Each row is a point on a landscape with many valleys, with its height.
A ball rolls from a point to the lowest of its 2 nearest points, and stops where none of them is lower. Distance is the straight distance between rows; heights are no part of it.
Lan (h 76.5): [ 62 174 177 104 211  80  95  96 220 110 178 154  95 125 114 168 111 135
 107 144 102 150 191 140 124 124 148 191 115 107 121 140 117 161 149]
sutim (h 31.0): [154 103 165  82 129 135 107 103 159  81 101 150 131 108 141 129 122 140
 145 155 145 112 164 119 154 119 112 126 189 123 164 120 141 160  93]
dutez (h 50.1): [145 122 128 125 126 206  52 167  59  81 155 127 138 134 125 122 168 123
 127 133 119 167 106 146 120  89 125 151 121 105 198  58 107 126 147]
Miz (h 24.4): [139 150 171 150 113  98  93 179 123  89 122 156 152 127 142 101 118 147
 104 140 120 130 111 130 120 186 104 121 114 130 143 120 127 155  87]
zod (h 31.5): [167 183 179 138 167 130 165  36 202 158  68 145  99 130 118 102 115 117
 183 115 147  64 176  98 141 114 137 118 179 155  71 160 160 103  72]
Zibib (h 63.8): [107 106  49  94 111 124 106 135  89 122 160 100 150  94 132 125 105 117
 101 106 120 139 120 122 147 123 145 127 177 164 134 164 150 149 197]
Loba (h 21.2): [134  92 140 129 102 108 143 103 121 168  75 100 122 145 121  84 165 132
 183 152 105 145 122 118  96 164 170  50 165 185 109 112 150 142 126]
kefi (h 36.0): [ 93 111  97 151 178 132  94 141 125 151 170 133 115 156 140 116  90 118
 138 120 172 139  86 166 163  86 155 131 138 135 110 130 116  99 149]
mazan (h 44.6): [162 133 128 162 102 131 195 126 149 151 122  97  69  98 128 145 137 139
 130 132 135  95 116 116 172 115 154 124  72 180  76 158 117  92  72]
neref (h 50.6): [167  53 136  82  76 163 137 123  94 125 111 101 156 117 121 135 132 109
 153 109  97 141 158 121 135 108 138 137 151 144 162  76 139 135 110]
laku (h 28.2): [150 199 183 177 144 104 162  91 166 130 128 137 127 174 110 118  83 148
 125 154 179  99  97 113 124 142 119 119 138 144 108  96 115  85  86]
zuv (h 32.1): [132 147 171 148 100 101 141 178 128 118 112 132 116 112 153 115 155 117
 110 114 118 102 129 121 158 199 123 129  85 127 111 116 161 114  76]
Ful (h 58.1): [123 117 141 130 168 166 117  67 158 143 124 135 123 112 135 105 151 127
 178 150 155 115 168 117  95 123 128 128 203  77  98 162 139  98 121]
pazas (h 68.5): [142  83  47  99  94 129 113 161 111 105 126 133 188 118 160 131 103 101
 115  86 101 146 100 145 138  74  98 187 100 137 159 100 115 103 131]
mab (h 53.3): [168 124 109 110  86 166 136 231  49 102 125 118 164 174 141 119 187 100
  96  95 130 173  71 104 118 136  72 151  57 115 145 106 121 114 143]
Bubak (h 72.5): [111 143 190 139 203 127 136 125 137 177 143 117  63 125 124 132 125 130
 170  97 165  95 127 132 134 136 139 139 118 101  54 166 114  75 114]
bulo (h 50.4): [181 127 136 147 133 136 136  96 105 165 100 109 124 106 136 115  90 118
 162 110 158  87 104 135 158  73 130 104 178 131 106 132 134 128  77]
betiz (h 35.1): [113 145 191 150 136 160  89 113 100 127 152 114 100 115 135 128 152 157
 122 144 101 142 167 116  99 185 144  90 151 150 120 156 152 145 155]
lisub (h 44.5): [124 163  73 123 158 121 137  92 135 131 136 132  91 104  93 146  56 102
 118 106 203  89 141 173 232  27 132 143 108 143 139 190 113 115 134]
mit (h 24.5): [150 122 150 141 122 135 155 110 157 127  93 142  93 104 150 152 146 123
 160 132  97  77 177 104 135 160 134 135 127 122  99 155 115 107 105]
mema (h 4.3): [121 123 135 150 117 110  89 138  98 113 140  99 146 139 155  72 111 165
 118 122 155 172 125 122  81 201 112 125 147  98  89 123 129 104 178]
kiba (h 84.3): [ 93  46  86 130 124 126 152 182 128 138 130 137 140 178 154 107 150 115
 147 140 100 175  91 145 110 180 140 115  90 151 153 108 148 140 180]
lonu (h 16.4): [149  80  90  99 120 132 108 143 115  83  93 142 172 182 140  91 124 124
 148 135 116 162 103 134 116 144 107 129 150 137 171  98 104 142 150]
lomo (h 35.6): [119 107 154  76  91 112  65 150 141  52 165  93 172 140 123 130 141 154
  84 138 127 198 168  97 105 132 126 174 105 100 171  98 130 161 153]
feb (h 47.2): [ 86 172 116 106 134 142 145  98 146 169 173  93 110 112  97 147 145 134
  98 156 183 161  84 124 132  88 150 120 130 143 100 148 134 122 157]
vore (h 34.7): [167 189 184 132 127 126 151  54 158 146  77 121 119  95 139  90 141 141
 160 149 167  92 137  84 122 142 121 119 179 119  86 119 153  98  72]
tef (h 56.5): [105 117  63  76 135  82 154 128 153 144 126 114 126 137 103 156 122 113
 111  95 135 128 113 146 152  76 135 134 104 133 147 148  99 154 156]
naze (h 44.8): [110 162 179 161 176 126  77  90 158 112 155 126 102 139  98 104 108 177
 145 136 142 134 148 134  72 144 145 158 145  98 116  81 136  97 137]
Menap (h 81.4): [115  60  70 127 118 104 178 177  99 166 114 119 117 158 152  74 138  93
 190  91 131 125  62 153 129 144 148 125  91 137 111  72 154  85 121]
Dolud (h 60.0): [126 111 126 173 126  51 131 137 139 144  84 118 118 118 141  70 122 139
 161 106 112 107 134 140  71 201 126 139 102  81  56 142 132 102 103]
keruf (h 76.6): [ 69 144  79 135 112 143  62 147 128 109 187 139 129  82 131 105 161 112
 104 161 103 160 113 155 134  94 178 132 146 111 172 124 140 153 137]
nus (h 36.2): [120 138 139 107  96 180 129 144 136 100 147 147 150 121 122 183 167 120
  80 153 105 142 144 127 146  71 108 132  95 109 204 102 121 179 124]
Zan (h 27.0): [142 115 106  87 163 106  98 102 197  92 118 156 133 102 115 117  88 129
 139 174 159 122 146 129 169  76 121 153 186 103 151 134 121 132  82]
Poni (h 27.6): [131 141 190 113 156 126 156  69 196 120  82 159 112 133 131 103 175 146
 152 168 108 132 218  86 115 209 132 123 166 145 105 142 146 128 134]
Safi (h 40.5): [115 165  80 162 159 129 114 115 133 141 161 147  96 146 106 126  56  99
 132 137 182 106  85 174 206  49 158 125 138 176 138 127 122 109 150]
dapem (h 25.5): [161 120 129 108 124 131  86 123 126  52 107 138 132 170 106 130 126 170
 118 175 137 172 129 105 104 149 122 127 146 141 178 102  81 160 149]
Dibap (h 34.5): [150 134 160 139 119  88 162 120 127 139  90 110 142 156 114 162 103 172
 129  91 133 110 149  92  83 166 105 141 107 106 100 139  91 151 120]
bar (h 14.5): [130 190 124 131 148 162  76 103 131  75 178 156 105 112 105 141 131 156
 108 172 180 140 142 121 135 113 127 152 154  72 156 107 131 100 120]
Toneb (h 63.7): [ 70 115 129  92 140 103  72 121 126  91 172 106 118 138 111 135 107 137
 115  98 123 141 189 120 106 164 154 170 136 123 152 120 146 132 221]
duze (h 39.2): [132 139 143 109 120 147 159 114 167 142 113 129 123 106 129  96 156 111
 141 173 171 121 106  98 147 139 147 110 152 131 114 124 145  83  96]
sifup (h 50.3): [150  85  85  90 107 199  65 170  74 106 172 121 164  79 139 144 122  95
 101 113 102 200  94 136 164  53 124 169 126 173 168  96 118 142 137]
bopu (h 54.3): [ 81 104 109 110 127 124 161 115 166 148 148 109 134 156 112 157 119 122
 134 118 115 125 122 124 122 117 152 129 129 159 141 112 140 110 176]
Dusid (h 27.5): [154 175 137 165 171  65 164  99 183 143 102 144 133 158 107 112  68 131
 141 142 190  89 110 109 149 129 107 127 145 112  77 160 109  99 102]
Karo (h 35.5): [182 135 139  98 121  99 153 135  97 122  77 127 134 159 117 138  87 156
 112  84 155 118  89 128 153  90  72 128 110 150 147 108  80 159  97]
gike (h 73.0): [ 83 118 105 172 120 146 131 142 207 117 178 151 127  68 185 159 135  98
 122 180  73 119 160 142 145 132 172 128 117 143 122 154 164 123 119]
todon (h 64.0): [167 177 151 175 115 200 169 102  98 154  97 153 113 138 113 157 139 139
 144 166 166  84 113 112 126 107 101 106 108  86 134 120  95 113  99]
mibon (h 71.0): [106  92 136 167 136 127 117 139 168 120 167 126 119  88 181 139  92 132
 124 122  71  98 170 139 128 161 158 142 126 163  98 145 154 107 153]
Foti (h 38.4): [116 149 138 160 135  57 182 138 174 136 123 127 150 159 138 167  81 148
  92 108 114 111 153 109 111 175 103 153  80 113  88 156 126 129 132]
sez (h 18.2): [141 104 138 122 147 151  90 162  98 133 127 115 117  93 150 125 159 145
 128 146 132 164  98 127 135 150 127  97 146 136 106 163  97 161  98]
zok (h 29.2): [155 105  86 136  84 147 102 176  77  82 140  98 127  97 123 124 141 160
 121 156 125 181  89 107  98 147 124 130 111 143 118 153  80 128 126]
lodov (h 68.1): [159 176 199 106 159 172 159  62 125 143 115 137 122 138 126 173 143 153
 153 141 187 110 162  91 105 118 103 107 184 124 124 152 140 166 124]
guvub (h 58.0): [109 207 161 154 139 127 132 118 137 152 130 123  81  52  87 144 165 141
 105 112 104  91 172 135 125 125 134 156  89  84  94 185 132 101  96]
vumo (h 56.7): [107  80 142 112 125 107 123 159 146 105  93 121 113 125 136 109 177 138
 144 147  80 135 187  96  95 213 148 148  91  98 135 130 138 124 155]
fep (h 25.9): [134 113 126 107 151  95 133 143 128 146  99 135 150 136 155 126 118 119
 130 141 137 137 107 136 148 130  98  85 156 118 106 187 107 176 116]
Kipiv (h 32.3): [148 177 119 112 128 168  84 135 112  62 136 149 125 180 103 129 144 159
 112 177 164 181  82 112 103 117  92 135 122  90 181  83  80 147 141]
tuze (h 6.1): [113 136  76 148 137 134 135 122 150  86 161 151 130 172 112 166 113 141
 112 143 122 121 126 129 114 125 119 176  78  78 164 103  77 105 177]
Siben (h 52.7): [132 103  75  88  78 164 139 109 125 153 129 141 153  75 123 166 108  93
 117 118  93 121 150 158 188  31 147 102 158 177 182 132 147 158 109]
vipez (h 80.0): [ 94 152  83 139  90 171 127 160  61 142 146 134 124 105  97 124 173  94
 116 118 115 115 108 151 139  95 146 103 100 149 176 102 161 118 155]
Ger (h 66.2): [132 121  97  89 101 132  88 172  38 125 172 101 144  81 142 119 115 110
  90  71 136 138 112 123 153 140 140 136 143 141 126 144 164 114 155]
Daper (h 74.9): [154  67 110 135 107  82 146 161 139 132  84 145 146 141 168 109  92 114
 139  90 103  91 113 156 151 104  93 143  99 121 135  88 109 121  84]
Zol (h 58.7): [ 96  98  40  87 109  71 153 160 153 104 116 126 123 131 123 137 138 113
 111 122 116 146 122 128 124 152 142 152 100 124 141 166 105 143 180]
vuziz (h 52.8): [140 138  87  41 132 143  82 143  97  71 150 135 198 161 139 114 140 105
  97 144 162 205  93 116 147  90  94 157 165 124 175  99 114 173 171]
gokab (h 42.5): [106 127 217 163 171  74 151 133 186 129 118 141 127 168 164 150  96 163
  98 125 118 130 177 116 122 207 102 147 110 136  83 149 114 131 128]
vatot (h 58.8): [ 96 117 157  69 135 120 108 142 119 163 130 123 118  94 121 164 137 112
 117  82 109 109 174 153 149  99 129 101 138 122 171 141 170 182 121]
kuri (h 84.5): [138 128 136  90 118 106 164 113 105 153 107 101 168 186  94 104 116 136
 142 118 173 150  76 102 103 122 125  91 158 163 142  75 117 126 154]
nusek (h 43.4): [ 95 180 158 121 134 135 175  99 205 154 143 134 102 115 100 146 156 125
 119 181 167 127 122 126 157  98 155 105 137 161  99 132 146 112 106]
meno (h 36.6): [119 133  85 148 130 163  96 114 118  80 168 151 130 156 147 124 102 122
 134 186 152 143  91 136 154 159 137 122 176 172 141 128 119 133 178]
lege (h 62.2): [194 109  45  99  69 153 137 142  46 114  69 132 194 150 103 102 152  82
 138  81  83 160  88 128 103 108  93 129 146 157 180  86 135 130 140]
Fozos (h 61.7): [133 216 147 206 121 140 169  99  87 174 110 145  93 142  78 133 142 130
 129 121 144  59 114 144 111 148 128 106  94  94 132 104 117  87  96]
dero (h 74.8): [ 55 132 113 168 116 131  88 139 180 133 191 128 124  83 152 116 150 119
 107 189  76 160 117 155 126 143 187 115 129 152 128 127 161 142 134]
pid (h 57.9): [147  62 110 139 128  90 136 149 122 151  86 118 107 110 168  80 128 109
 179  98 117 121 119 139 121 163 126 121 136  95  71 158 128 108  97]
Dopa (h 69.5): [146 151 180 105 182 155 117 103  93 148 112 142  64 103 131 143 140 132
 156 147 176 121 145 113 134 134 133  86 190 145 123 179 134 168 124]
Maz (h 54.5): [123  85 116 104 122 180  44 144  83  90 146 142 147 130 127  93 154 108
 144 150 107 152 150 139 114 123 151 127 181 104 203  92 151 158 150]
saku (h 26.1): [159  93  53 134  86 123 140 149 122 104 107 128 165 137 134 105 130 131
 133 153 115 169  71 124 104 144 115 118 116 158 127 121  99 133 126]
tob (h 83.0): [ 89  48 121 132 136  95 154 176 129 181 121 115 132 179 148 118 134 119
 164  89  98 138  88 167 104 137 136 102  82 139 126  83 140 149 139]
Pana (h 56.0): [140  66 124 107 153 154  92  94 145 139 131 123 137 120 135  96 127 128
 166 159 154 154 121 139 102  96 136 136 190  92 134  97 116 109 124]
Guku (h 46.8): [155 115 107  71 137 145  89 122  78  89 132 107 164 144 120 148 104 165
 114 110 173 170 120 115  90 100  85 150 153  87 136 144  80 157 165]
difu (h 16.7): [108 155 153 169 138 145 200 138 163 168 133 175 156 164 156 165 119 104
 106 139 136  87 117 116 148 136  85 108 108  80 134 127 132 132  99]
Kele (h 55.9): [ 89 181 132 151 136 107 153 102 196 144 134 133 100  65 114 133 161 136
 107 138  89 120 169 120 100 161 150 160  94 138  69 184 143  80 107]
Bazip (h 50.7): [ 97 132 130 140 152 114 137 115 172 174 156  85  94  80 125 129 134 154
 122 148 141 175  98 125 118 119 161 120 129 164  40 177 136 118 120]
nof (h 23.7): [118 162 157 133 127 144 153 126 133 135 163 156 171 146 167 172 100 128
  76 142 169 103 113 125 161 100  69 129 125 105 150 132 130 147 124]
mem (h 75.0): [ 76 164 136 137 176 120 136 120 144 137 164 150 114 150 114 163 103 111
 125 105 138  84 165 143 124 129 115 158 132  60 139 135 136 103 183]
tigel (h 70.9): [117 113 170 120 185 159 136 138 104 152 134 115  41 126 133 164 145 128
 165 121 160 114 128 125 152 139 161 100 148 149  84 168 117 125 127]
sabo (h 43.7): [152 132  84 124 115 178  46 155  58  74 175 128 127  95 128 139 127 147
  93 133 119 171  83 143 148  59 121 173 104 148 170  98  74 130 130]
gitod (h 28.5): [148 205 182 168 149 118 175  34 198 154 105 141 112 117 125 113 127 117
 136 107  87  82 184 108 109 153 161 122 159 163  47 175 159 105  80]
Timo (h 27.4): [140 126 128 115  94 129  74 188 117  61 137 122 181 188 109 107 166 137
  79 138 138 174 151  87  86 165 101 154  75  67 173  86 125 152 171]
vak (h 46.2): [139 153 109 164 107  88 156 139 115 153 135 122 110 102 117 139 109 131
 102 120 123 109  89 160 159  92 129 101  90 172 100 154 111 141  92]
vozu (h 56.9): [107  77 138  91 131 141  76 179 108 124 132 139 145 106 137 120 163  85
 121 126  66 129 165 149 140 115 151 105 146 119 198 100 156 186 121]
Ludo (h 15.7): [108 144 136 144 127 113  63 148 107  86 156 133 144 113 139  91 123 135
 106 129 121 124 143 128 113 173 126 143 141  80 136 122 149 115 132]
zonub (h 15.9): [128 131 123 125 107 116 137 152  66  85 136 104 152 178 140 125 131 150
 123  97 152 146 138  89  74 213 103 136 116  97 108 146 127 111 204]
gozek (h 41.9): [119 184 118 154 136 119 119 126 139 113 142 138  77 118  88 150 117 164
 107 161 137 126  96 151 150 119 143 131 104 143 132 148  90 128 113]
zozof (h 38.9): [166 135 159 168  86 120 165 141 114 145 113 105  90  87 159 113 147 133
 136 129 136  94  90 115 157 157 141 113 100 149  79 100 123  90  51]
tuz (h 53.8): [134  63 137 110  82 136 146 149 141 118 108 107 160 136 145 123 153 122
 148 128  98 124 160  95 101 147 127 149 110  92 139  90 144 110 123]
sab (h 47.1): [134  58 130  80  86 143 109 114  93 136 131  65 157  90 110 124 124 141
 125 114  99 179 154 101 117 120 170 133 158 179 135  98 147 135 152]
vela (h 22.9): [106 164 167 142 168  84 176 100 186 197 114 145  77 135 115 170 119 100
 132  82  81  70 180 153 152 110 150  88 108 153  92 185 152 143  88]
Gidem (h 25.3): [124 212 176 149 173 102 172  73 133 177  96 145  75 133  89 140 131 113
 140  94  91  51 178 128 124 152 139  99 142 158  97 176 154 134 102]
gaba (h 79.7): [147  62  70 168  98  94 174 150  90 144  85 142  89 145 159 100 114 109
 199  79  84  71 101 154 111 165 140 125  67 139 119  98 135 115 107]
Bedu (h 64.4): [ 80 137 158 173 105  71 121 158 151 121 149 100 140 120 155 118 128 155
  86 115  85 151 168 139  84 218 146 140  81 139  92 144 159 123 177]
Gofi (h 37.1): [150 131  89 132 123 141  63 146  92  81 157 113  78  96  92 144 110 168
 116 131 124 146 109 144 125 115 150 157 108 148 149 149  70 142 151]
boz (h 55.6): [144  49 142 170 115 119 140 118 138 187 112 103 139 106 205 101 113 118
 182  98  79 112 134 137 125 137 148  97 152 128  53 120 151 125  89]
Goso (h 35.2): [129 114 178 117 167 155  98 146 163 115 141 173 102 121 146 153 126 127
 126 174 129 118 144 146 166 100 123 122 140 122 161 122 126 177  89]
donad (h 59.9): [113 197 105 177 115 135 166 130 106 171 110 139  82 100  65 140 159 116
 112 104 118  75 135 163 129 119 134 134  53  64 138 160 117  81 122]
Kifo (h 47.7): [156 134 103 117 146 146 137  90 131 155 118 132 132 109 124 134  72  90
 150 105 192  89 130 145 203  29 110 124 169 132 122 166 135 116 114]
mun (h 81.5): [106 164 123 110 110 139 135 127  47 164 148 103 138 153  75 136 156 108
 120  82 151 118 110 132 111 132 140  88 135 120 160 123 160 144 184]
reki (h 30.6): [113 161 160  74 143 142 124 126 153 105 163 150 156 135 138 195 139 152
  76 165 171 154 125 118 152  91  96 156 116  92 179 120 120 203 126]
sot (h 28.4): [124 108 117 185 139 154  91 141  98 121 150 138 143 160 183 100  85 137
 135 138 140 124  82 154 135 149 117 104 159 135 115 108 123 114 136]
rutap (h 42.4): [128 119 110  64  84 137  99 126 121  83 152  87 148  98  85 134 149 133
  99 143 131 173 127 100 121  98 143 157 134 147 165  99 134 119 154]
pafut (h 38.8): [145 140 136 121  92 126 146  85 100 147 130  91 152 113 114 142 113 151
 116 102 142 124 132 107  88 121 116 122 155 125  91 153 129 120 143]
Pesab (h 17.0): [118 125  91 147 124 143 110 180 103  80 165 130 147 196 114 122 149 141
 122 129 114 167 102 130  82 164 117 166  71  79 156  89 113  99 180]
lozez (h 19.9): [ 81 171 169 142 193  58 169 117 212 179 119 156  86 166 104 148 122 111
 123 141  99 115 152 130 139 150 148  91  90 156  98 156 129 149 101]
Fufer (h 53.1): [133 101 156 157 108 127 110 114 123 170 130 114 139 101 158  84  92 131
 152 122 102 113 121 140 129 104 145  82 168 164  96  97 156 132  78]
nodu (h 15.8): [ 83 113 137 142 157 103 180 168 201 157 100 159  74 161 111 168 156 120
 143 147  87 102 152 138 138 140 126  98  68 111 140 144 108 144  94]
nidoz (h 48.9): [119 107 148 150 137 132 191 103 183 202 137 105  87 108 148 145 133 115
 172  97 114  97 138 119 163  92 174 116 107 185  58 160 154  92 101]
Mesek (h 24.3): [150 113 123  74  97  88 115 178  79  73 111 100 171 186 104 113 142 134
 103  98 124 159 150  84  90 192 103 149  91  97 156 122 130 148 178]
Paruf (h 78.2): [154  73  57 151 120 137 131 160  78 128 114 162 104 126 130  95 111  91
 177  79 103  64 107 177 144 119 142 135 115 142 167 112 126  96 129]
gog (h 61.3): [ 91 121  68 107 112  89 104 148 113  81 166 113 133 135 133 116 115 129
  89 128 108 164 135 129 124 165 153 131 122 169 147 140 117 158 209]
duve (h 42.3): [ 98 179 188 175 203 114  98  57 174 156 167 124 107 149 104 131  72 146
 121 138 147 135 133 152 101 112 156 133 179 144  88 131 151  98 131]
kef (h 46.9): [189 146 110 124 101 142 169 189  66 134  82 119 153 145 145 130 169 132
 103 104 154 143  63 114 152 128  70 123  64 100 121 107  93 106  87]
Sov (h 53.4): [140  53 143  65 133 189 123 117 114 129 127 123 172 111 132 141 152 107
 149 153 136 158 138 140 144  66 134 137 181 126 168  84 134 121 120]
defez (h 14.4): [166 101 154  92 109 126 143 121 113 113  66 117 140 135 131  77 159 128
 168 174 154 161 132  91 122 192 133  75 191 165 114 134 144 142 136]
Nudot (h 30.9): [154 118 114 131 154  64 147 123 119 144  79 127 126 168 111 134  86 150
 142  93 131 100 110 136 111 125 103 116 125 126 122 154  81 154 123]
lidu (h 82.9): [135 113  76  93 108 146 166 130  57 147 113 103 162 181 105 118 146 101
 141  80 157 153  73 118  93 128 121 112 133 129 150 107 130 123 189]
lino (h 21.9): [125 219 182 151 147 129 120  97 161  90 140 156 127 144 110 135  94 157
 102 182 179 108 139  98 132 165 108 152 155 103 131 106 138 120 101]
Siro (h 66.3): [164 157 188 137 105 208 187  70 113 161 111 136 104 137 128 178 164 128
 151 146 149  77 158  92 150 106 117  95 142 133 153 111 139 132 102]
tizib (h 78.4): [ 92 174  55 154  98 135 115 131 122 129 158 146 136 108  90 102 154 105
 109 134 126 110 108 168 125  81 157 135 111  81 172  96 138  97 135]
kotud (h 41.8): [146 137 127 109  90 177  99 168  82  84 140 152 185 139 131 145 190  94
  90 144 106 146 141 109 120 116  88 125 122  79 198 131 142 187 131]
sof (h 10.4): [ 89 126 153 149 152 129 170 139 159 190 114 144 118 143 143 152 155 109
 123 133 121  95 115 160 153  91 125  92  97 104 121 138 137 128  98]
birel (h 18.3): [118  93  86 202 112 113 117 136  89 127 123 135 175 172 192  72 100 137
 136 124 110 139 101 152  91 202 100 111 140 132 101 118 132 116 169]
feda (h 53.6): [105 121 127 128 160  82 120 115 179 138 126 112  92  59 126  90 145 131
 144 134  88 135 159 145 119 154 164 133 139 138  59 188 135 109 104]
bem (h 51.6): [117  88 155 141 115 127 188 113 169 175 135  98 111 145 138 131 125 134
 160 132 116 115 120 118 114 125 156 116 106 170  76  97 151  84 128]
das (h 39.0): [ 91 144 184 132 157 147 101 127 160 112 161 143 130 116 155 173 133 130
  94 161  94 126 167 137 140 147 139 111 122 127 153 147 146 176 134]
nobus (h 7.1): [154  65 148 136 101 160 105 128 142 120 104 128 120  89 127 127 152 155
 141 168  86 142 118 126 114 107 132 122 118 135 135 124  94 141  73]
zakef (h 16.8): [171 110 134 131 108 162 120 146 118 103 104 133  98  93 124 145 135 133
 142 137 130 107 137 116 162 114 122 144 101 118 146 128  90  99  85]
Ninul (h 48.1): [131 153 172 125 143 132  94 123 124  85 119 116  99 152  83 125 133 189
 146 134 162 147 149  86  76 180 124 166 113  66 113  95  99  73 147]
Nik (h 65.2): [191 103  51 108  75 141 150 133  97  81  77 137 190 143 107 122 121  88
 135  83  81 113 112 147 135  74  93 174  99 161 208  85 114 109 125]
duni (h 75.8): [ 84 209 172 116 199  98 145  79 182 139 145 158 108 134  89 183 111 118
 100 113 124 106 208 127 123 132 131 170 139 110 120 157 147 137 142]
ziku (h 42.8): [167 173 142 108 116 136 123 120  71 115 141 128 163 134 124 144 113 153
 112 103 193 122 120 104  98 126  81 138 150  67 125 143 110 136 148]
dosol (h 72.0): [145  63  70 126 105  96 149 193 119 120 122 145 163 133 180 131 107 119
 122  89  92 135  80 160 160 110  80 167  49 160 137 102 112 130 102]
Tam (h 21.3): [127 166  80  91 133 121  89 107 172  57 155 146 135 109 116 110 123 119
 117 191 163 145 129 124 154  99 145 182 159  81 172 102 106 106 131]
vozo (h 21.1): [124 107  91 177 123 137 179 123 173 120 104 175 112 144 126 168 143 127
 148 155  94  93 155 124 130 133 107 144  92  96 144 169 104 138 121]
gar (h 67.9): [108  64 139 166  82 108 118 169 140 102 147 114 161 101 191 117 112 154
 109 110  82 142 141 121 116 197 138 141  92 152 109 102 160 116 143]
fegog (h 85.9): [125 129 211  71 126 104 133  98 142 155  96  80 158 162 117 118 127 159
 125 116 161 163 129 100  95 142 119 107 149 133 131  74 144 145 142]
fafu (h 48.3): [133 131 100  92 116 171  85 167  76  84 172 145 207 136 187 127 136 104
  83 137 135 171 109 110 135 119  91 132 153 111 153 131 136 187 166]
Gotu (h 22.0): [144 103 191 104 134 125 157 129 164 115  80 131 101 158 146  97 164 145
 155 174 125 146 161  94 136 217 136  94 142 169 106 141 132 132 123]
lag (h 73.8): [101 182 149 174 193 146 171  90 146 163 156 146 101 163 115 161 111 115
 127 114 165  78 139 129 121 140 134 137 138 104  88 149 135  74 157]
remek (h 76.8): [156  91  94 132 120 147 130 150  71 153  91 133 123 104 147 131 107  90
 145  49 103  86 120 169 173  79 105 132 100 132 158  94 128 122 103]
gizu (h 41.0): [151 147 132  82 103  94 185 168 115 139  97 119 137 160 127 140 132 130
  94 114 166 139  71 130 144 108  81 140  61 132 128 114  99 129 107]
boto (h 26.0): [136 116 134 163 134 143 113  70 132 155 105 126 116 151 104 110 118 146
 171 162 125 131 114 127  79 119 152  64 198 152 122 127 117 154 138]
Nani (h 58.4): [161  89  59 123  86 146 134 192  58 108 110 130 192 185 143  86 163  99
 127  76  84 172  88 130  83 133  78 159  74 132 164  76 135 119 148]
Sozuf (h 40.0): [ 90 137 150 186 197 125  83  98 150 171 181 127 102 126 133 114  79 117
 151 115 127 106 126 164 143  87 157 124 167 134  87 152 136 109 137]
papep (h 62.0): [ 90 105 155 163 110  63 142 117 153 160 103  94 139 115 144  83 151 145
 135 114  88 151 164 127  59 201 132 120  89 110  62 130 168 109 144]
Kelov (h 58.2): [143 169 106 114  97 144 103 112 106 119 159 139 132  48 107 134 122 135
 100 139 158 120 115 139 158  59 145 113 161 145 153 146 137 153 104]
mifem (h 55.7): [180 128  86  80  86 187 108 104  67 119 128 117 154  42 104 142 136 104
 102 118 130 130 138 142 158  42 122 135 170 152 179 140 148 155  97]
tek (h 50.5): [125  88  82  90 121 133 148 104 138 184 138 110 137  77 124 145  99  93
 132  99 128 110 147 137 187  32 136 109 172 152 119 183 149 150 127]
Novi (h 30.5): [131 130 163 175 132 141  80  75 112 144 117 113  92  99 122  97 131 170
 145 149  97 148 147 136  91 152 163  90 182 193  84 162 137 144 121]
biniz (h 23.3): [111 172 161 129 207  49 161 126 192 155 115 149  97 145 101 139  96 108
 129 137 164 118 122 141 164 121 118 118 122 131  86 180 115 149 102]

For each start below, name the point where the ball stops.
tob -> Nudot
tef -> mema
mem -> lozez
Kele -> lozez
Sov -> mema
tuz -> mema
